Points on a hilly landscape, in no order, each with its height.
A ball rolls from a point to the lowest of its 2 nearest points, and stops where none of them is lower. Distance is the straight distance between rows; heights are no part of it.
j_974 height 43.3: [-40  -1 -74  15  77 -31  16  36 -20 -45  47  -9   2  55   5 -21   7 -52
  47 -84  -2   4]
j_109 height 24.1: [ 47 -11  -7  10 -33  39  29 -30 -28  -3 -12 -25 -61   0   7  23 -28  35
 -20  31   2  38]
j_7 height 26.7: [-22   2  33  14  21   2  -4   2 -22 -17   2  -5  -8  -3   3  -1   5  20
 -21  11  13   4]
j_857 height 39.3: [ 21  25  45 -21 -54   4  -4  -5 -19  13 -10 -17   7 -32  23  27  14  -1
   4   2 -22   9]
j_999 height 15.5: [-47 -16  18  17 -10 -29 -34  21   5   4 -20  43   4  23  -2   8  17 -28
 -17 -27   6 -20]
j_229 height 36.1: [-29 -31 -26  16  14 -26 -51 -14  49  -5 -14  62 -20 -24 -19 -50 -12 -10
   6  17  13 -20]
j_321 height 12.5: [  1 -25   1   4 -11  10  29 -22 -21 -25   9  -7 -40  28   6  -8 -45  40
 -37  32   0  27]
j_77 height 11.5: [ 16  22 -10 -38   6   0 -18  46  27  -8  22  47  38   0  -4 -42  26 -18
  14 -16   0  -7]
j_443 height 57.1: [-10 -24  -1  11 -45 -23 -21 -21  30  40 -22  28  -8 -42  -8  14 -11   2
  18  12  14  19]
j_698 height 10.5: [ 37   2 -11   2 -49  26  -9   2   3  11  24  15 -16 -29 -26 -21 -32  17
   0  26 -11  19]
j_413 height 20.0: [-10   5  13 -37 -27   6 -32 -13  14  31 -27  36  -4 -50 -30  -5  33  -6
  17 -10  23 -39]
j_742 height 53.0: [ 72  16  -4 -56 -27  24  17 -47 -25  22 -71 -50 -41 -41  14  38  -2  10
   0  14  39   7]
j_531 height 22.9: [-65 -31 -56  42  11 -12   1  28  13   8  46  27  18  42 -39  -4  -7 -33
  13 -45  17 -38]
j_326 height 31.4: [ 63  34  27 -62   2  30   8  -4  -1  -6  -4  14  13 -41   8  11  22   9
  15  29 -28  12]
j_652 height 43.4: [  4  -9  -6 -15 -71 -11 -52 -23  11  10 -53  20 -22 -48  -7 -50 -19 -26
 -13   7  -4 -16]
j_549 height 42.3: [ -3   5  25 -26 -66 -11 -42 -33 -24  28 -57  -1 -17 -54   4  -3  -3 -39
  12 -20  13 -17]
j_609 height 19.3: [-44 -26  -4  12  35 -33 -32   7  10  -2 -13  52 -10   1   5  44  37 -19
  20 -15   8 -31]
j_921 height 48.9: [ 51 -27  -2 -24 -22  -6 -10 -21  12 -12 -37  35 -41 -18  43 -15 -18  11
 -23  47 -12  39]
j_200 height 58.3: [ -7  -4 -23  -8   7 -40 -22   2  14  13  31  56  25 -34  16   9  18 -30
  70   0 -24  17]
j_401 height 39.0: [ 57   1   6 -37 -12  31  24  11  17 -11 -22  15 -17  17  30   6  18  33
 -33  40  -4   5]
j_885 height 60.1: [-26  13  43 -11   2 -29   4 -20 -12  29 -21 -30  31 -40   4  73  50  -8
  36  12 -24 -15]
j_622 height 44.0: [ 18  17  32  -1  -5  16  21 -10   8  34 -14 -58  12 -33 -14  71  31  41
  11  24  -2  22]
j_182 height 26.6: [-15  13 -13  -9  93 -42 -22  48  -2 -43  25  17  19  31  19   2  56 -30
  48 -21 -14  -4]
j_514 height 35.7: [-65 -41   9  29  15 -16   8 -35 -12   7 -15   6 -25  14 -29  -2 -42  22
 -37   2  32   1]
j_3 height 17.2: [ 13  19 -36  -8  16  -1  17  41   8  30  41   8  61 -12  12   4  36 -19
  51 -37   6   4]
j_654 height 17.4: [ 26   2 -12  -9 -14  46  14  13   2 -15  36  16 -10   6 -32 -49 -35  29
 -25  25   5   3]
j_699 height 32.7: [-61 -36  12   5  28 -28  36 -12  -7 -12  13   5  19  44  -4  -1 -33  27
 -34   3  16  20]
j_353 height 16.5: [-41 -10  -5  39 -43   3 -37  -4  -3  29  19  29 -13 -30 -41  34   1 -29
  32 -20  -3 -33]
j_24 height 23.4: [ 16   3 -26   3  29  22  11  14   2 -35  70  36  12   5 -37 -65 -47  12
   0  16 -16  24]
j_415 height 28.4: [ 59 -10 -35 -18  12  -3  28  25  16  -8  28  39  19  -2  33 -18 -18  12
   7  30 -19  53]
j_18 height 28.8: [ 47  47  36 -51   2  29  23  14  26  16   3 -30  50 -18  20  23  46  12
  22  19 -33 -12]
j_789 height 18.0: [ -8  34  28  20  75   3  18  25  17 -34  41 -64  55  33  21  -8  22   3
  14   5 -24  -5]
j_571 height 38.2: [-32 -20   3  41  -9  -3 -17 -35 -22  32 -27  -9 -41 -32 -34  19 -20  14
  -8  -9  44   5]
j_8 height 46.9: [-24   3  -3  32  67 -18   3  10  -5  12  26 -15  35 -19  -5  61  54  11
  44  15  -4  -9]
j_299 height 50.4: [ 51  -5  -3 -35 -29 -12 -29 -59   5  13 -61  12 -36 -65  31 -20 -27   5
   4  34   7  24]
j_193 height 40.3: [-16  13  24  35  11  19 -12 -27 -36  20 -19 -45 -29 -53 -30  41  10  28
  11   3  36  15]
j_576 height 23.1: [-13  21  11 -39 -13  10   2   1  22  39   7  28  35 -38 -27  28  39  -8
  52 -15   4 -37]
j_564 height 40.9: [-15  23  37   8 -58   3 -36   3 -21  16 -23  -6  -3 -14   2   9  14 -25
 -17 -28  -5 -22]
j_810 height 45.4: [-37   5 -26  11  66 -34   1  29 -27 -58  69  19   8  55  -4 -46 -17 -29
  39 -45 -12  20]
j_344 height 56.3: [  1  -6  22 -36 -35 -21   9 -38   5  45 -39   9   1 -61 -10  40   7  13
  38  20   9  16]
j_538 height 43.0: [  7  -2  -1  -7 -34  45  28 -42 -56 -34 -24 -52 -52  50  -2 -28 -52  11
 -67   0   5 -21]
j_715 height 39.1: [-27  -6 -24  31  68 -36  42  34 -15 -10  43 -21  43  30  29   4   7  -1
  18 -20   7  29]
j_117 height 23.3: [ 41 -18 -20   2  22  11  27  -6   3 -27  33  26 -24   7  16 -16 -39  30
 -14  54 -18  51]
j_396 height 29.4: [-34  16  22  21  31  32 -16  -1  13  20  -4 -11   6 -17 -29  33  43   7
   7 -14  28 -42]
j_171 height 23.0: [-34  12  -3  41  33   3  18  37  14  18  38 -19  53  36   3  16  18 -19
  12 -45   4 -21]
j_849 height 26.4: [-16  12  50  33  21   9  17   1 -16  -6   4 -65   9  12  11  31   6  32
 -21  11  -7   5]
j_809 height 36.4: [ -3 -12   4   5  49 -29  49  27  -3 -17  25 -27  41  47  39   7   1  25
 -26   7  -3  33]
j_559 height 37.2: [ 45  32  36 -12 -36  20   2 -22 -46   6 -31 -65 -24 -33  29  39   6  13
  -5   9 -13  11]
j_964 height 32.3: [ 74  24   3   3 -13  62  24 -35 -42  -9 -36 -70 -59   3  21  37  -1  22
 -15  19   1   9]
j_293 height 47.3: [-17   8 -29 -12  21 -20  18  34 -17 -50  74   3  26  63 -14 -75 -41 -18
   8 -37 -17  26]
j_286 height 4.7: [ -1 -13   1  30 -58   0   0  19  -3  12  21   3   1   8  -8 -10 -29   7
 -24   2  -9   9]
j_475 height 25.8: [ 39  21  15 -15  12  21  42  38  37  12  10 -35  59  18  34  23  35  16
  -2   8 -10  -4]
j_48 height 42.2: [ -6  26  31  -8  -2   4   8 -39 -26  42 -52 -65  -3 -62 -26  75  29  18
  26   3  21   9]
j_770 height 49.0: [-18 -18  21  -8 -53   6  10  -1 -12 -21 -37 -10 -22  61  -3 -30 -39  -6
 -93  -5   3 -18]
j_821 height 39.9: [ 27  37  28   7 -26  35 -16  -3 -50 -16   9 -37 -31 -18  11 -12 -15   5
 -17   0 -13  13]
j_288 height 57.8: [-23 -32 -18  25 -23 -44 -42 -21  28  23  14  52   0 -29   6   1  -8 -17
  49   5 -19   9]
j_897 height 22.6: [-21  36   7   0  91 -24   5  43  -1 -47  43 -22  36  50  15 -26  30 -18
  20 -32 -10  -1]
j_235 height 49.3: [  4   9   4 -22  -3  22  41  19  10 -34  41 -14  10  77   3 -31 -26  17
 -46   3 -16  -8]
j_424 height 29.7: [ 19   3  18  11 -17  -3  -8 -30 -51  29 -76 -50 -25 -25  13  37 -18  -2
 -31 -15  49   4]
j_124 height 29.5: [ -9   2  -4  12   0  -5 -48  -8  -2 -42  16  37 -31 -15 -34 -84 -40 -13
  -9  12 -12   5]
j_270 height 58.9: [ 26  -1 -18 -30  37 -53  13  21   4  12  10  26  57 -29  39  18  34 -14
  51   6 -14  26]
j_944 height 44.5: [  6 -33 -16  20 -67  -9 -24 -27  15  20 -55   2 -32 -28 -20 -31 -40   3
 -34  17  20  -1]
j_239 height 51.3: [ 18 -17  13   2 -57  25  30  -3  -2  11 -40 -16 -30  36   2  16 -19  11
 -66   8   6  -3]
j_516 height 29.9: [-20  -8 -15   6  45 -40 -28  32  12 -29  25  52   4  20  10 -23  13 -20
  30 -13  -4   8]
j_50 height 38.5: [ 43  -8 -27  13 -45  45  30 -45 -48  -3 -52 -61 -71  35  -8   9 -55   3
 -50  -5  37  -9]
j_149 height 26.3: [ -4 -10  21   2   6 -22 -34 -20 -42   3 -62 -13 -28 -40  22  10   9  -3
 -12  -7  32  -1]
j_112 height 26.9: [-27   3 -11  18  32  -6 -23   6 -16 -48  64  46 -14   4 -35 -65 -37 -11
  12   1 -21  19]
j_383 height 47.4: [ 19 -24  -4   8 -41 -21 -26 -11  18 -12  -8  33 -29  -2  27 -43 -48   2
 -26  34 -27  35]
j_793 height 21.6: [ 44  13 -27 -10 -10   9  42  44  25  28  41  -7  55  13  24   3  11   2
   3 -18  -3  17]
j_416 height 21.0: [-10  11 -31 -19  33   1   5   6  15  28  31  31  41 -30  -6  41  47 -21
  80 -29   2 -35]
j_92 height 59.6: [-17 -13  18 -20  -4 -52   9   2   7  34 -12  20  41 -30  27  54  36 -13
  44   8 -12   8]
j_894 height 46.2: [  7  12  19 -14 -36  49  34  -7 -16 -36  -3 -38 -27  71   3 -24 -23  14
 -71   0 -19 -26]
j_569 height 2.3: [ -8  -1 -22 -20 -28 -35 -71 -29  57   8  -8  68   2 -43  -4 -53  -3 -46
  42   3 -47 -20]
j_160 height 26.2: [-79 -19 -42  33  54 -14  32  21  -2   3  41  -6  36  78 -19  13 -11 -41
   7 -65   2 -32]
j_349 height 49.1: [-15  10 -23  -2   8  10  27  38   6 -22  56  -3  36  58 -26 -54 -27   3
 -18 -30   2  -8]
j_162 height 22.3: [  2  13  47  29  62  22  26   4  23 -23   9 -98  34  11  11  23  24  31
  -9  37 -23  -3]
j_481 height 34.8: [ 83  15   7 -54 -17  51  10 -24  -8  -7 -36   0 -37 -27  17  12  16  23
 -11  36 -13  10]
j_409 height 45.7: [ 14   6  10   1  40  -6  23  10  22  29   9 -27  46 -28 -11  50  49  38
  30  23   9   7]
j_899 height 53.4: [ 20   8  22   0 -39  33  22   6  19  29 -15 -18   9  12  -6  34   8  27
 -33   2  12   3]
j_232 height 19.6: [-39 -23 -41  42 -17   1 -18  16  18  16  41  41   4 -15 -54  -7 -14 -13
  26  -9   7 -28]
j_517 height 31.7: [-41  16  14   6  43  22 -42   6  -3 -18  -4  25 -28  -7 -24 -10  39  -7
   4 -17  20 -55]
j_439 height 42.8: [ 53  37  10  -2 -50  79  12 -11 -25 -15   6 -42 -45  13  -6 -10 -11  15
 -34   9 -18 -21]
j_435 height 19.7: [-44   2  -4  43  -6   7 -14  20   0  19  31  20  19  11 -12  37  21 -32
  27 -39  -9 -35]
j_4 height 32.5: [-38 -40 -67  24  59 -61 -29  12  22 -30  26  61 -17  28  15  -9  -6 -35
  49 -24  -3   1]
j_916 height 55.2: [ 23   0  15 -45 -61  14  15 -26  19  45 -49  -3  -7 -27  -4  29   3  18
  -8  13  20  10]
j_26 height 23.2: [-23 -15  21   1  22 -35 -36  -9 -11  -8 -21  27 -16 -30  19   6  22   5
   6  11   7   7]
j_358 height 11.3: [-35 -10  14  35 -50 -11 -10  27   0  21  -3  12  22  37 -28  -2 -11 -26
 -36 -28  -5 -20]
j_209 height 51.6: [ 57  17  16 -58  -9  -2   3 -48 -32  13 -55 -20 -31 -75  16  23  -3   4
  18  36   6  20]
j_238 height 6.3: [ 23  -2 -21 -39 -31 -14 -37  12  52   9  -1  65  28 -26 -10 -56   0 -25
  25   3 -13  -7]
j_214 height 34.3: [ 44   3  -1 -16  14  53  50 -13   9 -29 -10 -13 -31  56  16   5  11  46
 -40  38 -10 -10]
j_812 height 32.6: [  4 -21 -13  -4   6 -22  19  31  16 -10  24  24  21  30  24 -16  -8  12
 -17   6   4  25]
j_213 height 45.9: [ 34 -28 -36  24 -55 -11 -28 -45  25  -6 -38  -2 -52 -19   8 -66 -67   3
 -39  40 -20  13]
j_471 height 16.3: [ 16  16  18 -42  -8  21 -26  18  18   3 -12  32   6 -23  -6 -31  25   5
 -10  10  10 -20]
j_724 height 41.3: [-41 -11 -55  24  78 -34  36  35  -9 -12  24 -31  34  40  30   6  33 -45
  19 -79   6   8]
j_775 height 29.2: [-84 -14   9  23  36 -26  26   7  -2  -6  17  -1  35  75 -16   6 -18 -12
 -23 -33   7 -10]
j_51 height 26.5: [-20  16  38  26  25  28  13  18  41  26   0 -42  50  21  -9  29  25  10
  -8 -16  12 -22]
j_47 height 31.6: [-30   1  11  -2  -2  -2 -54   4 -15 -28  -5  35 -32 -10 -20 -50   6 -16
 -13  -7  12 -25]
j_483 height 33.7: [ 35  -6 -14  10 -73  17  -3 -30 -33  32 -82 -45 -41  -3 -15  11 -42 -11
 -44 -17  45  -3]
j_587 height 27.5: [ 37  15  28  -7  46  34  42   6  10 -24   9 -58   3  37  27  12  17  39
 -27  43 -21   4]
j_585 height 34.5: [-52 -37 -46  31  25 -47 -55  -6  37 -34  19  62 -25  24 -14 -44 -24 -27
  23  -2 -13 -10]

Where does a ball stop that starts at each point below?
j_229 => j_286
j_409 => j_353
j_885 => j_353
j_349 => j_321
j_92 => j_26
j_899 => j_26
j_235 => j_26
